A landscape with many peaks, sampled at points; each row gives a point and its height.
From any point a climber steps to the highest of the 2 points nearest to it. It stops when none of these is higher. Distance is the straight distance between rows; heights are no part of it.
q_823: [138 103 158 126 108  73 168 156 111 155 122  61 120 124 104 127 131 115
 117 182 136 111  69 150 141  83 153 130 166 110  62  98 113 173 106 137
 159]  h=4.32
q_235: [127 112 113 138 104 112 168 137 104 147 132  81 144 196  95 182 171  82
  62  89 151 130 114 132 142 131 110 129 178 101  93 121 120 199 100 175
  81]  h=3.74
q_224: [151 123 155 145 123 108 113  98 139 160  92 224 151  84 125 107 151 171
  88 169 111  69 130 137 105 111 128 212  93 112 145 115 171 128 119 123
 148]  h=2.28
q_55: [128 123 120 110 165 138  87 126 125 144 132 156 151 114 163 133 114 148
 119  98 113 131 136 147  94 148 104  94  78 160 172 138 135  77 154 121
 127]  h=3.25
q_786: [130  98  94 117 136 128 192 149 121 111  93  90 134 188 108 128 141  72
 152  94 144 205 132 125 136 102 136 134 178 104  79  96  86 153 107 122
 120]  h=4.46
q_638: [131 143 121 100 159 160 125 164 114 110  95 121 106 114 127  96  38 101
  97 110 104 148 159 139 102 149 197  65 109 114 118 126  99  96  99 127
 101]  h=2.79
q_496: [128 122 146 119 143  76 125 135 158 159 110 197 117 121 112 134 132 176
 145 170 122 121 116 114 111 120 147 200 134  57 140 140 164 166 111 142
 155]  h=1.93
q_968: [156 123 138  87 144 140 105 153 118 117 102 171 127 124 135 100  53 135
 111  93  81 126 152 141  87 153 197  86  89 128 174 127 121  96  94 135
 104]  h=2.58
q_942: [140 159  93 147 117 120 137 132 160 190 125 165 132 125 100 177 162 122
  83  82 136 117 145 105 162 126  78 155 129  68 138 176 183 164 127 163
 103]  h=4.44
q_75: [ 78  87 164 119 117 154 169 145  70 119 151  77 112 155 164 129  59 134
 140 162 115 125 114 114 136 124 160  71 117 100  96 119 135 112  72  95
 139]  h=2.49
q_743: [140 174  71 135 130 152 141 132 156 110 104  98 118 170  87 149 154  96
 141  67 133 181 118 149 147 110 130 135 182  79 117 107 127 199 177 164
 111]  h=4.00
q_187: [107  89 140 107 129 131 148 128 145  94 147 114 119 159 148 137 126 180
 160 162 140 148  84 103 149 121 145 119 167  98 109 123 147 160  65 114
 155]  h=1.79
q_110: [127 120 114 108 135 146  75 132 105 127 148 110 135 118 145 136 100 136
 165  70  85 138 140 152  86 146  86  95  74 188 178 140 136  88 181 111
 134]  h=2.99
q_971: [ 78 179 131  94 121 116 112 117 155 108 127 195 146  83 131 172 156  99
 173 140 104  93 118  71 117 148 112 130  80 160 182 188 107 133 140 140
 179]  h=3.33
q_348: [143  93 127 121 111 109 139 136 157 114 153 116 124 157 121 118 135 180
 139 163 142 129 102 119 173 123 129 127 162 119 105 125 157 174  82 106
 145]  h=1.65
q_634: [107 135  99 156 158 159 157 117 114  98  98  84 101 142 138 119 127  98
 171 119 161 216 111 143 135 110 135 125 162 133 109  90 102 109 157 116
 104]  h=2.57
q_328: [124 185  95 163 134  99 110 109 143 179  79 172 148 101 125 107 130 130
  88 119 130 154 117 183 110 100 139 146 114 119 121  94 125 124 201 138
 125]  h=3.23
q_283: [145  92 170  90 131 110 167 131  94 144  94  82  85 101 124 100 125 103
 101 201 167  84  54 126  92  94 168 121 149 106  61  80 114 130 110 139
 129]  h=4.85
q_768: [149 157 113 103  63 151 106  97 150 104 146 170 124 125  77 143 181  78
 141  93 154 104 139  55 135 144  96 170  87 219 158 173 132 123 161 133
 110]  h=4.43
q_284: [113 151 107 150 150 158  75  82 127 123 126 149 116 102 138 146 119 143
 152 116 100 168  68 101  92 134  64 124  89 170 153 103 156  84 211 158
 148]  h=4.04
q_324: [149 115 179 133 124 150  94 117 116 107 140 141 128  89 160  92 128 189
  55 171 122  45 121 155 121 131 129 129  92 123 155  89 143 101 117 128
 121]  h=2.64
q_379: [123 137 121  98 183 146 110 129 154 126 117 163 127 130 161 142 112 162
 166 114 136 187 118 122 117 128 123  90 132 106 155 129 129  89 156 135
 138]  h=3.28
q_681: [107 128 114 144 168 175 127 138  76 123 123  40 122 121 135 128  78  93
 144  90 112 159 154 166 145 140 101  81  99 162 131 135 102  67 140  92
  99]  h=2.56
q_944: [182 118 142 124 100  77 120 166 161 168 140  99 126 100  72 119 148 170
  86 167 124  77 130 172 162 130 112 154 127  71 104 120 186 178 137 125
 171]  h=4.83
q_977: [156  62 159 125 125  73 225 145  55 175 131  78  88 126 141 117 116  88
 106 152 158 139 133 107  56  95 150 142 157 138  51 107 104 146 105 146
 127]  h=4.51
q_727: [136 115 120 100 132 192 104 112 139  90 177 122 156 149 127 150 139 125
 169  73 121 143 138 101 115 150  92 152 133 181 164 171 117 128 124 125
 126]  h=3.44
q_104: [132 184  88 161 143 143 110 104 165 134 110 140 130 125 116 133 136 124
 190 109 122 197  83 122 126 100 122 150 139 112 128 105 131 133 197 159
 130]  h=3.69
q_266: [133 116 113 178 142 110 136 133 104 141 127  84 140 109 131  89 121  89
 103 118 164 165 165 194 141 132  95 135 141 178  92 112  79  75 157 102
  94]  h=1.60
q_45: [176 118 169 122 147 116 122 135 132 162  45 197 130  90 128  92 127 147
  73 138 130  80  95 115 113 106 131 167 126  69 133  92 116 119 112 135
 103]  h=5.43
q_804: [159 158 126 127  75  86 108 118 175 117 130 163 110 100 104 118 207 117
 131 148 136  67 184 115 209 140 118 127 117 178 142 163 175 133 141  87
 128]  h=3.94
q_729: [130 130  94 106 128 160 130 124 136 156 147 126 108 236  86 172 129 111
 132  94 157  92 132  81 146 101 123 144 148  70 102 123 151 195 124 165
  89]  h=1.20
q_346: [ 77  84 154 103 144 154 178 157  89 123 119 105 122 158 156 153  78 117
 152 130 133 150 113  89 115 136 152  75 142  69  89 125 114  94  69 129
 130]  h=2.34
q_265: [125 157 109 140  89  99 136 111 169 157 133 216 137 107  97 125 176 120
 152 126 122 115 149  88 128 147 112 182 100 177 167 179 171 134 134 140
 148]  h=5.17
q_724: [ 96 163 154  69 152 109 100 141 152  95 114 156 117  84 159 153 166 148
 148 183 111  74 132 145 155 166 159 128 103 120 151 145 137 153 119  93
 184]  h=0.32
q_979: [135 147 110 108 147  99 134 120 176 159 113 227 142 109 122 129 159 151
 162 122 119 157 152 100 111 134 105 162 107 144 165 159 148 124 158 135
 165]  h=4.74
q_177: [143 162  84 139 125 144 103  92 169 130 130 164 125 102 108 129 139 151
 161 107 103 184  93  96 113 121  65 147  97 190 137 126 165 109 209 131
 170]  h=4.24
q_134: [ 91 178 139  83 114 152 108 129 155  72 153 139 111 135 153 166 140 128
 204 134 102  96 126  92 146 143 161 105 125 135 155 175 102 177 108 102
 167]  h=0.33
q_382: [159 122 174 128 124 155 104 138 104 121 120 169 137  88 154 102 103 160
  62 114 103  59 121 133 102 151 157 120  81 119 185 111 130 106  88 149
 102]  h=2.44
q_851: [157  80 123 130 114 141 124  98 137  87 178  83 153 175 107  97 144 150
 115 144 133 113 169 120 193 141 100  91 161 167 116 124 151 152  86  84
 126]  h=4.87
q_206: [128 108 145 119 137  80 136 140 169 135 116 167 107 148 115 146 133 177
 169 166 128 142  91  96 124 129 154 176 161  58 123 143 153 167  83 143
 147]  h=1.80
q_859: [136 123 133  90 132 168 101 148 104 104 120 121 104 154 146 145  98 129
 230  68  93 150 152 128  76 137 140  88 103 154 180 155 113  99 163 103
 143]  h=4.41
q_357: [ 94 156 112 157 169 164 112 112  76 101 102  93  89  90 132 120  94  76
 117 121 147 190 116 141  86 176 164 113 119 147 144 101 113  91 147 173
  77]  h=2.16
q_556: [100  91 108  96 155 180 191 130 103  99 105  68 158 194 127 128 127  62
 149 107 138 196 133  75 142 114 120 135 166 107  88 103  94 119  84 112
 119]  h=4.88
q_815: [123 107 124 171 113 106 125 130 147 138 159 118 157 143 124 113 118 150
 127 157 139 120 106 131 157 115 114 149 155 122  95 122 117 136  81 121
 118]  h=1.69
q_475: [ 94  95 148 177 133 153 132 111  82 113 191  66 158 142 148 121  83 131
 121 146 122 107 141 154 147 127 102  95 107 147 136 141 107  79  89 105
 112]  h=1.05
q_225: [108  86 149 126 139 103 156 149 134 136 109 118 124 151 134 143 108 145
 147 171 144 147  66 103 127 104 148 130 169  75  78 112 112 129  71 135
 140]  h=1.95
q_763: [111 132 125 123 109 168  98  95 131  75 194 107 154 140 142 146 152 121
 169 102 115 108 138 118 118 152 100 131 109 188 176 184 115 143 123 116
 129]  h=3.76
q_592: [114  75 145 147 116 127 176 106  83 107 153  33 160 124 135 107 111 108
 104 184 132 140 126 117 189 102 114  83 143 142  74  97  98 124  83  90
 141]  h=5.72
q_523: [108 129 141 138 109 137 105 105 138  80 197  96 148 136 164 131 146 156
 141 143 112 103 151 154 145 151 118 103 125 177 159 159 128 140 112  95
 146]  h=3.40
q_320: [120  81 150 153 101  97 195 105  63 128 147  36 132 113 141 103 129  87
 104 197 153 141 122 111 149  94 132 113 152 151  55  93  85 133  90 106
 132]  h=5.31
q_597: [ 96 144 144  87 127 160 132 122 146  79 156 151 125 150 158 167 150 132
 210 107 119 133 128  90 105 153 153 131 137 124 169 181 101 149 106 134
 152]  h=0.20
q_861: [141 148 115 172 123  93 105 139 164 197 126 172 185 105 117 109 136 139
  93 120 111 108 147 152 128 117 104 178 118 124 108 135 133  94 140 138
 135]  h=2.45
q_297: [129 121 114  92 178 216 134 134 137  83 129 102 139 163 138 143 108 127
 188  79 117 190 127 108 133 113 112 108 155 124 139 133 118 107 137 123
 143]  h=2.92
q_697: [147 185  76 137 128 126 128 137 186 173 112 152 142 128  97 163 150 119
 119  68 118 166 140 124 161 117  96 141 142  80 132 146 154 169 167 153
 125]  h=4.15
q_544: [138 159 105 168 114  98 126 138 158 182 105 138 141 126 110 189 188 104
  48 101 157 116 125 112 160 136  71 149 153  64 120 166 162 163 119 156
  96]  h=4.20
q_385: [125 128 144 140 134  68 134 171 139 185  96 141 139 124 112 140 128 124
  96 135 123 109  97 152 119 108 134 168 163  63  94 125  98 154 120 157
 141]  h=5.40
q_398: [130 187 120 124  55 104 116 109 166 124 115 187 108 101  98 125 195  98
 144 158 137  76 142  83 193 117 118 135  95 190 163 168 179 145 144 103
 133]  h=3.73
q_616: [136 131 153  78 145  87 116 147 172 114 101 165 117  81 123 124 188 163
 140 198 147  93 137 146 155 168 146 165 116 120 142 132 160 161 120  88
 182]  h=0.19
q_839: [130 161 117 168 106  88 119 141 159 192 136 169 151 103 101 153 139 141
  87 128 115  99 138 130 144 130 106 184 124  75 131 163 182 165 115 152
 143]  h=4.75
q_133: [157 139 129 141  86  75 124 140 165 151 141 148 112 104  95 117 160 170
 112 162 125  87 152 150 169 138 127 166 118 108 134 139 204 181 131 109
 151]  h=5.16
q_442: [123 114 168 103 104 124  92 146  93  97 127 141  98 147 151 102  83 154
 144 155 103  66 134 153  88 154 215 103  94 135 156 117 126 113  83 102
 114]  h=0.71
q_553: [145 135 104 112 146 145  71 123 115 131 116 148 147 100 139 118  88 142
  82  88  89 125 141 159  86 145 125  69  52 174 182 108 142  83 155 131
 114]  h=3.49
q_712: [129  66 148 144 106  91 217 124  53 153 140  61 121 129 146 114 127  82
 112 164 163 157 133 108 105 106 128 142 144 149  55 103  80 136  87 120
 118]  h=4.91
q_647: [120 130 135 106 122  97 138 119 180 108 124 179  89 143 119 144 160 165
 186 162 144 134 115  78 142 140 154 165 158  92 153 157 156 191  93 131
 140]  h=1.66
q_421: [101 174 103 179 118 101 139 116 118 160 116 127 116 111 131 118 130 122
  94 100 149 173 116 204  89 113 142 163 143 113 125  94 124 136 206 155
 111]  h=3.47
q_452: [114 132 142 134 107 115  76 103  99 117 144 168 162 104 171 137 144 147
  99 129  93  48 150 151  79 153 133 128  52 173 184 134 127  96 135 132
 132]  h=2.61
q_833: [124 150  87 155 128 111 153 150 147 142 110 106 125 145 116 128 138 108
 135  84 139 191 127 179 133 108 128 137 172 104 109 108 100 161 160 130
 119]  h=4.33
q_801: [171 112 116 133  93 122 111  95 159  95 173 123 129 166 109 104 170 150
 125 138 142  91 178 124 190 144 108 115 149 175 123 138 162 158 113  86
 105]  h=4.52
q_53: [ 72 179 132 100 122 102  91 109 142 104 137 176 140  84 157 161 149 121
 160 163  86  56 123 107 115 137 136 120  65 155 172 167 120 133 138 117
 177]  h=3.13
q_775: [127 106 159 130 125 117 102 126 137  98 174 118 138 107 165 111 146 192
 105 179 130  87 142 161 146 149 121 125 134 148 141 125 144 118 115  98
 156]  h=3.07
q_355: [128 152 121 145 140  81 126 163 154 192  97 161 152 117 106 155 135 131
  92 120 111 127 129 141 132 121 112 168 153  53 117 145 134 166 125 160
 143]  h=5.07
q_449: [113  99 127 183 142 156 117 103 117 117 177  74 189 133 125 115 112 108
 124 119 130 134 139 152 156 130  75 129 127 167 123 145  98  68 101 109
  99]  h=1.22
q_485: [105 127 113 193 159 158 150 106  79 102 110  95  76 128 141 127 129  95
 177 106 150 206 109 143 107 132 132 166 158 153 123  91 117  97 167 151
  77]  h=2.41
q_510: [ 78 102 139 110 123 203 162 110  93  81 178  66 150 202 142 129  87 125
 160 113 101 146 132 104 137 123 133 110 123 125 138 139 118 134  69  95
 139]  h=5.77
q_392: [146 100 168 143 132 123  99 122 133 127 146 120 134  97 145  84 122 176
  72 197 141  65 110 155 138 115 124 134 128 121 114  82 134  97 122 121
 133]  h=2.82
q_985: [ 91 148 108 142 169 160 147 131  73 104 104  68  77 107 145 119  91  92
 111 133 164 192 139 156 107 160 151  83 124 146 119 105 107  97 138 123
  97]  h=2.02
q_909: [ 82  96 127 120 136 182 179 110  93  99 149  53 165 184 133 129 102  85
 139 128 127 164 120  86 157 116 115 116 139 122  98 117  99 116  61 107
 119]  h=5.28
q_435: [155 111 119 123 135  78 184 143 101 164 106 123  56 123 130  83  99 123
  60 123 163 150 142 167  71  90 153 124 152 108 104  91  98 150 168 147
 102]  h=3.93
q_467: [ 97 185 121 111  91 112 116 109 177 108 121 192 127  80 114 144 181 104
 150 172 131  89 117  62 163 137 117 132  98 181 178 178 154 147 129 125
 153]  h=3.55
q_688: [172 123 165  90 175 131 114 129 135 138  37 210 129  94 145 109 110 162
  82 131 134 130 114 104 120 121 152 122 131  63 151 107 122 112 111 147
 108]  h=5.13
q_841: [145 162  83 125 127 122 130 110 182 150 117 203 126 107  95 126 153 147
 162 109 110 182 139 101 116 126  91 149 100 167 154 149 168 130 195 136
 175]  h=4.45
q_983: [121 131 107 150 147  97 146 152 132 152  94 122 121 132 139 113 125 112
 123 111 164 177 129 174 121 107 134 129 161 120  99 103  83 121 155 120
 112]  h=4.65
q_666: [161 111 144 119  95  82 162 166 119 158 124  54 137 136  79 158 148 117
  94 151 125 108  81 152 171  94 140 101 162 103  71 107 146 210 108 143
 145]  h=4.31
q_701: [ 96 119 142 113 108 192 130 109  97  74 176  77 142 198 139 131 101 126
 192  99 100 122 144 121 115 126 141 124 122 150 160 163 109 142  92  93
 136]  h=5.32
q_728: [117 102 164 122 123 152 120 155  81 121 145 114 111 140 136  98  45 132
 103 148 105  75 133 136 104 147 184  93  98 116 124 117 119  97  69 123
 107]  h=0.82
q_993: [135 112 110 114 167 197 124 125 149 104 154 112 162 161 121 134 118 121
 169  83 127 170 130 108 140 133  90 139 151 152 142 143 113 109 109 117
 118]  h=3.14
q_989: [144 117 131 152 152 121  89 125 137 168 120 176 175 102 150 106 122 147
  76 131 131 105 135 144 118 124 102 147 100 150 135 114 122  63 133 123
 113]  h=2.72
q_246: [124 122 131 193  82  79 153 149 111 171 156  87 162 116 114 113 147  95
  63 105 140 108 146 187 133 131 100 159 168 118  87 128  91 134 133 151
 113]  h=2.03
q_528: [109 147 123 102 177 171 116 145 124 114 104 125 105 133 155 141  80 134
 163 110 130 184 125 137 117 133 153  52 124  92 141 119 133  81 149 142
 122]  h=3.10
q_165: [186 106 136 119  95  86 134 162 146 162 138  80 126 121  71 155 153 155
  86 143 125  82 108 157 193 124 109 109 141  79  89 124 179 199 122 127
 143]  h=4.59
q_624: [118  91 153 127 145 129 149 148  86 145 115 108 117 109 151 108  98 105
  79 164 171 103 106 128 118 133 138 115 145 112  84 105  81  92  83 142
 104]  h=5.38
q_439: [154 116 129 184  86  89 113 128 156 144 168  95 154 121 100  97 128 159
  97 165 124  94 120 157 183 111 113 133 154 121  86 111 144 142 114 123
 138]  h=1.85
q_118: [107  78 159 112 141  90 186 157 102 142  81 113 112 140 141 149 120 100
 137 155 160 158  91  95 100 104 162 123 175  84  56 108  92 111  84 142
 134]  h=2.08
q_403: [128 164 115 113  74 157  86  83 152  70 182 123 142 122 116 147 170 101
 141 118 141  95 144  84 142 148 101 131 104 210 165 183 127 147 139 122
 116]  h=4.10
q_70: [134 165 118  72 132 134 141 118 163  85  97 204 122  97 104 153 176 124
 186 112 131 174 142  61 118 146  95 128  99 162 178 166 116 138 197 156
 192]  h=2.97
q_470: [144 121 102 112 110 149 134 118 161 122 152 150 106 208  94 130 132 147
 168 112 155 112 127  71 145 122 134 156 157 105 124 134 148 194  91 141
  97]  h=1.36
q_744: [125 113 123 144 165 134 100 137 140 149 144 141 166 123 154 125 112 139
 128 113 134 145 131 148 124 136  92 122 119 148 137 134 112  70 125 113
 118]  h=2.98
q_619: [131 148 120  99 102 127 139 113 169 109 126 182  80 165 106 141 168 139
 182 134 164 111 133  60 155 122 159 158 146 118 159 161 155 199 113 134
 105]  h=1.52
q_220: [136 133 106 157 103 106 141 132 130 158 122 104 141 163 100 187 189  92
  48  90 163 120 115 129 155 137  85 138 175  87 101 144 138 184 113 167
  74]  h=3.95
q_178: [109 157 103 142 155 159  62  88 105 122 108 154 123 102 136 139  86 122
 128 117  98 157  76 122  81 151 110  92  71 155 169  90 154  78 185 176
 117]  h=3.88
q_885: [102  84 156  90 156 115 193 164  89 126  72 116 101 134 156 152 108  91
 124 146 166 168 127  85  92 133 165  75 164  75  63 114  94  97  95 135
 123]  h=2.20
q_181: [135 153 123 189  99  79 116 148 145 190 143 126 177 106 115 116 144 117
  70 113 119 100 140 173 143 126 106 168 150 101  98 138 116 121 133 149
 127]  h=2.24
q_360: [118 164  97 139 153 159  68 104 106 122 106 124 136  77 130 114  81 111
  77 111 110 147 102 155  98 142 138  81  69 172 161  92 131  82 163 151
  94]  h=3.70
q_208: [136  66 144 125 122 144 149 113 113  89 176  58 162 158 129 106 124 147
 111 157 117 134 146 127 204 125 104  80 157 151 103 114 135 139  73  85
 147]  h=5.24
q_113: [170 139 116 130  69 107 117 103 163 123 156 147 100 157 108 115 184 140
 122 125 143  68 183 121 198 136 122 133 129 161 128 152 175 162 145  90
 102]  h=4.22
q_400: [149 133 127 183  87  92  87  94 169 117 180 137 157  94 133  97 169 173
  93 180 118  87 169 153 144 137 110 145 115 172 139 132 169  93 135 111
 156]  h=2.15
q_916: [ 89 146 116 177 167 174 103 113  82 110 105  88  88 103 146 144 106  82
 161 116 125 185  91 127 102 150 123 116 133 161 142 101 122  75 167 166
  83]  h=2.27
q_333: [117 142 114 160 123  92 168 132 103 162 129 112  80 121 131 104 110 130
  66 105 164 169 126 205  82  98 137 148 144 108 124  93 115 149 196 148
 104]  h=3.67
q_274: [127 110 129 130 159 105 141 156 114 153  86 133 119 116 151 105 109 107
  94 135 172 146 131 149 116 123 137 113 157 122  99 100  65  91 127 120
 103]  h=4.99
q_794: [ 90 135 161 110 120 124  94 130 109 105 150 146 115 137 179 140 113 158
 161 153 104  74 131 154 104 154 181 108 106 128 160 140 121 130 106 104
 148]  h=0.58
q_642: [155 115 169 114 144  85 144 157 118 179  54 156 108 116 123 102 130 114
  68 133 126  86 102 153  95  96 142 168 155  62 106 101  87 141 138 146
 112]  h=5.83
q_603: [131  92 171 108 140 127 136 137 106 136 105 109 101 100 143  95 105 132
  79 191 156  78  70 125 120 114 148 120 141  91  85  84 107 111  95 137
 120]  h=5.10
q_965: [124 118 111 134 163 179  94 125 107 122 139  67 138 116 141 141  89 117
 152  76  93 156 135 155 132 126  73  97 102 184 155 140 125  69 163 102
 109]  h=2.76
q_517: [149 165 107 139  52 133 125  91 154 145 163 183 115 140  93 125 178 109
 138  99 146  92 154  78 152 127 115 175  95 181 155 176 172 143 153 135
 100]  h=4.77
q_62: [ 88 157 128 126  99 102  75 110 124 108 160 142 151 107 164 147 148 121
 168 135  88  62 137 139  98 144 128 117  66 177 169 165 110 122 141 112
 156]  h=2.91
q_252: [188 169  74 107 138 193 106 130 169 119 127 144 111 158  71 138 130 128
 170  78 131 164 140  78 146 104 129 153 142 128 131 116 158 170 203 160
 118]  h=3.59
q_207: [130 102  97 122 113 110 194 156 112 134 117  81 145 200  91 150 149  66
 114  73 136 166 136 130 135 117 138 129 181 101  90 105 104 194 102 159
 112]  h=4.09
q_849: [ 99 105 154 156 128 145 124 144  68 128 168  84 128 144 142 113  49 122
 122 140 115  93 149 148 115 137 148  85  90 132 131 136 111  78  82 114
 104]  h=0.92
q_928: [167  81 149 110 138  71 209 164  78 172 104 106  67 134 131 105 111 104
  76 132 151 132 133 145  60  98 150 132 161 118  71 105  95 143 132 152
 123]  h=4.21
q_669: [ 97 119 122 133 168 182 177 138  64 108 117  40 124 141 140 134 101  81
 143  97 120 176 157 139 152 138 103  95 115 148 109 129  83  79 117  82
 100]  h=2.39
q_900: [114 124 139 102 110 169 108 131 103  93 150 108 134 167 147 150 111 118
 229  72  96 120 145 123  84 138 141 122 107 165 169 174  89 117 121 103
 138]  h=4.79
q_90: [ 85 163 153  86 126 123 103 143 136  86 140 135 112 127 177 153 142 149
 186 155  91  83 129 144 142 151 173 102 118 133 146 157 117 156 114  85
 175]  h=0.45
q_12: [ 99 153 120 106 163 168 137 156 106 101  92 100  93 130 131 126  50 100
 147 117 128 183 149 133 110 152 190  44 120  93 114 122 120  89 128 133
 113]  h=2.95
q_272: [143 105 188  70 170 130 115 128 117 124  72 205 113 119 153 135 114 179
 108 144 131 108 106 106 100 141 169 136 129  41 149 120 140 112  93 148
 124]  h=4.86
q_675: [114  86 177 122 125 132 116 147  93 102 168  90 118 128 162 111  97 174
 114 163 110  77 146 179 142 144 152  85 115 137 135 115 132 114 107  91
 153]  h=2.81
q_372: [180 136  94  93 144 185 110 127 181 105 135 157 124 146  88 135 145 136
 177  76 133 180 141  76 132 125 107 157 138 168 144 140 138 147 178 138
 124]  h=3.37
q_620: [152  95 176 103 123  75 190 136  86 158 109  57  92 111 121 108 137  90
 110 193 151  97  77 143  93  74 172 128 157 129  51  83 116 159 124 142
 155]  h=4.61
q_877: [128 131 136 133 137  84 124 113 150 174  99 234 141  99 112 127 139 161
 123 162 108 106 151 123 108 121 140 209 108  90 149 139 173 153 122 139
 157]  h=2.09
q_352: [136 112 109 192 131 131 127 124 124 140 145  80 185 131 108 100 131  84
 119 103 138 148 145 165 161 125  81 149 151 170  89 131  87  82 123 102
  91]  h=1.40
q_268: [126 134 145 156 109 111  83  87 129 116 157 167 163  89 161 113 167 170
  77 176 116  59 151 152 106 139 116 155  80 169 160 123 152  84 138 124
 147]  h=2.37
q_121: [158 189  65 124 138 192 102 129 154 118 113 113 109 167  73 151 139  98
 154  72 134 157 120 102 145 106 137 151 168  94 116 106 152 193 211 177
 110]  h=3.78
q_555: [109  75 171 102 125 144 151 154  75 123 154  67 110 128 161 113  79 157
 113 177 120 100 120 144 153 125 152  65 122 110  93 104 137 114  90  99
 162]  h=2.62
q_350: [129 153 117 159  85  83 117 113 169 150 153 179 127 113 114 117 170 155
 134 162 131  99 143 115 144 140 125 183 113 150 154 160 185 155 123 129
 139]  h=5.57
q_956: [130 100 126 186 110  84 174 149  95 163 145  87 145 125 122  95 127  88
  89 111 152 140 162 191 126 122 110 155 160 145  81 121  68 113 139 127
 109]  h=1.83
q_3: [156 114 132 201  86 100  99 105 167 127 189 101 163 109 111  88 138 165
  89 171 115  92 155 161 168 122 104 126 144 149 108 112 151 102 130 108
 137]  h=1.99
q_561: [119 206  73 161 125 123 119 115 171 173 113 147 140 107 108 150 148 123
 129  94 112 184 111 147 136 109 109 149 131  94 130 123 157 158 202 161
 149]  h=3.92
q_58: [157 116 144 137 149 131 103 110 129 156  94 218 168  92 149 107 138 172
  62 136 119  84 138 126 103 125 116 154  89 135 155 119 134  84 123 132
 115]  h=2.52
q_918: [107 125 159  76 154 147 139 139 136 101 132 173 117 155 182 162 136 156
 207 102 122 155 143 102  97 152 154 107 141  77 160 173 119 113 123 146
 156]  h=0.07
q_776: [118 128 100 117 173 195 153 124 132  75  96  84 122 164 137 134 123 103
 185 102 144 206 111 113 145  99 130 105 171 105 108 105 106 111 143 115
 132]  h=2.73
q_441: [138 161  97 134 164 124 115 124 181 147 109 162 138 125 131 124 125 149
 171 115 129 192 117 128 133 104 117 126 139 107 134 123 129 117 174 131
 142]  h=3.50
q_574: [169 150 106  78 123 168 124 121 171  86 126 178 117 114  88 146 167 132
 173  87 132 178 140  59 127 144  96 150 113 185 169 151 135 149 195 143
 158]  h=3.16
q_407: [149 129 161 104 134 140  98 131 103 123 102 204 141 104 153 127 115 160
  99 103  88  80 139 131  86 165 172 108  76 130 190 128 129 107 105 142
 111]  h=2.36
q_941: [139 137 115  93 141 150  82 138 108 107 112 125  94 141 132 122  64 136
 202  90  86 165 140 139  69 141 162  62  84 151 180 123 141  89 163 124
 127]  h=4.14

Where does a climber stop that starts at each point below?
q_372: q_624
q_224: q_350
q_729: q_510
q_3: q_592
q_421: q_592
q_467: q_592

Call two points neighbours if one is among the 2 nearest of the other. Go from one point of each pair to the other, from neighbour to neighbour, staying as high as possible. Name the lowest point that can't be avoided.
q_350 and q_624: q_666
q_642 and q_510: q_235
q_592 and q_942: q_328
q_624 and q_510: q_110

Two climbers start at each pair of points below. Name the first point that both come to, or write -.
q_849 and q_965: q_55
q_727 and q_110: q_265
q_574 and q_284: -
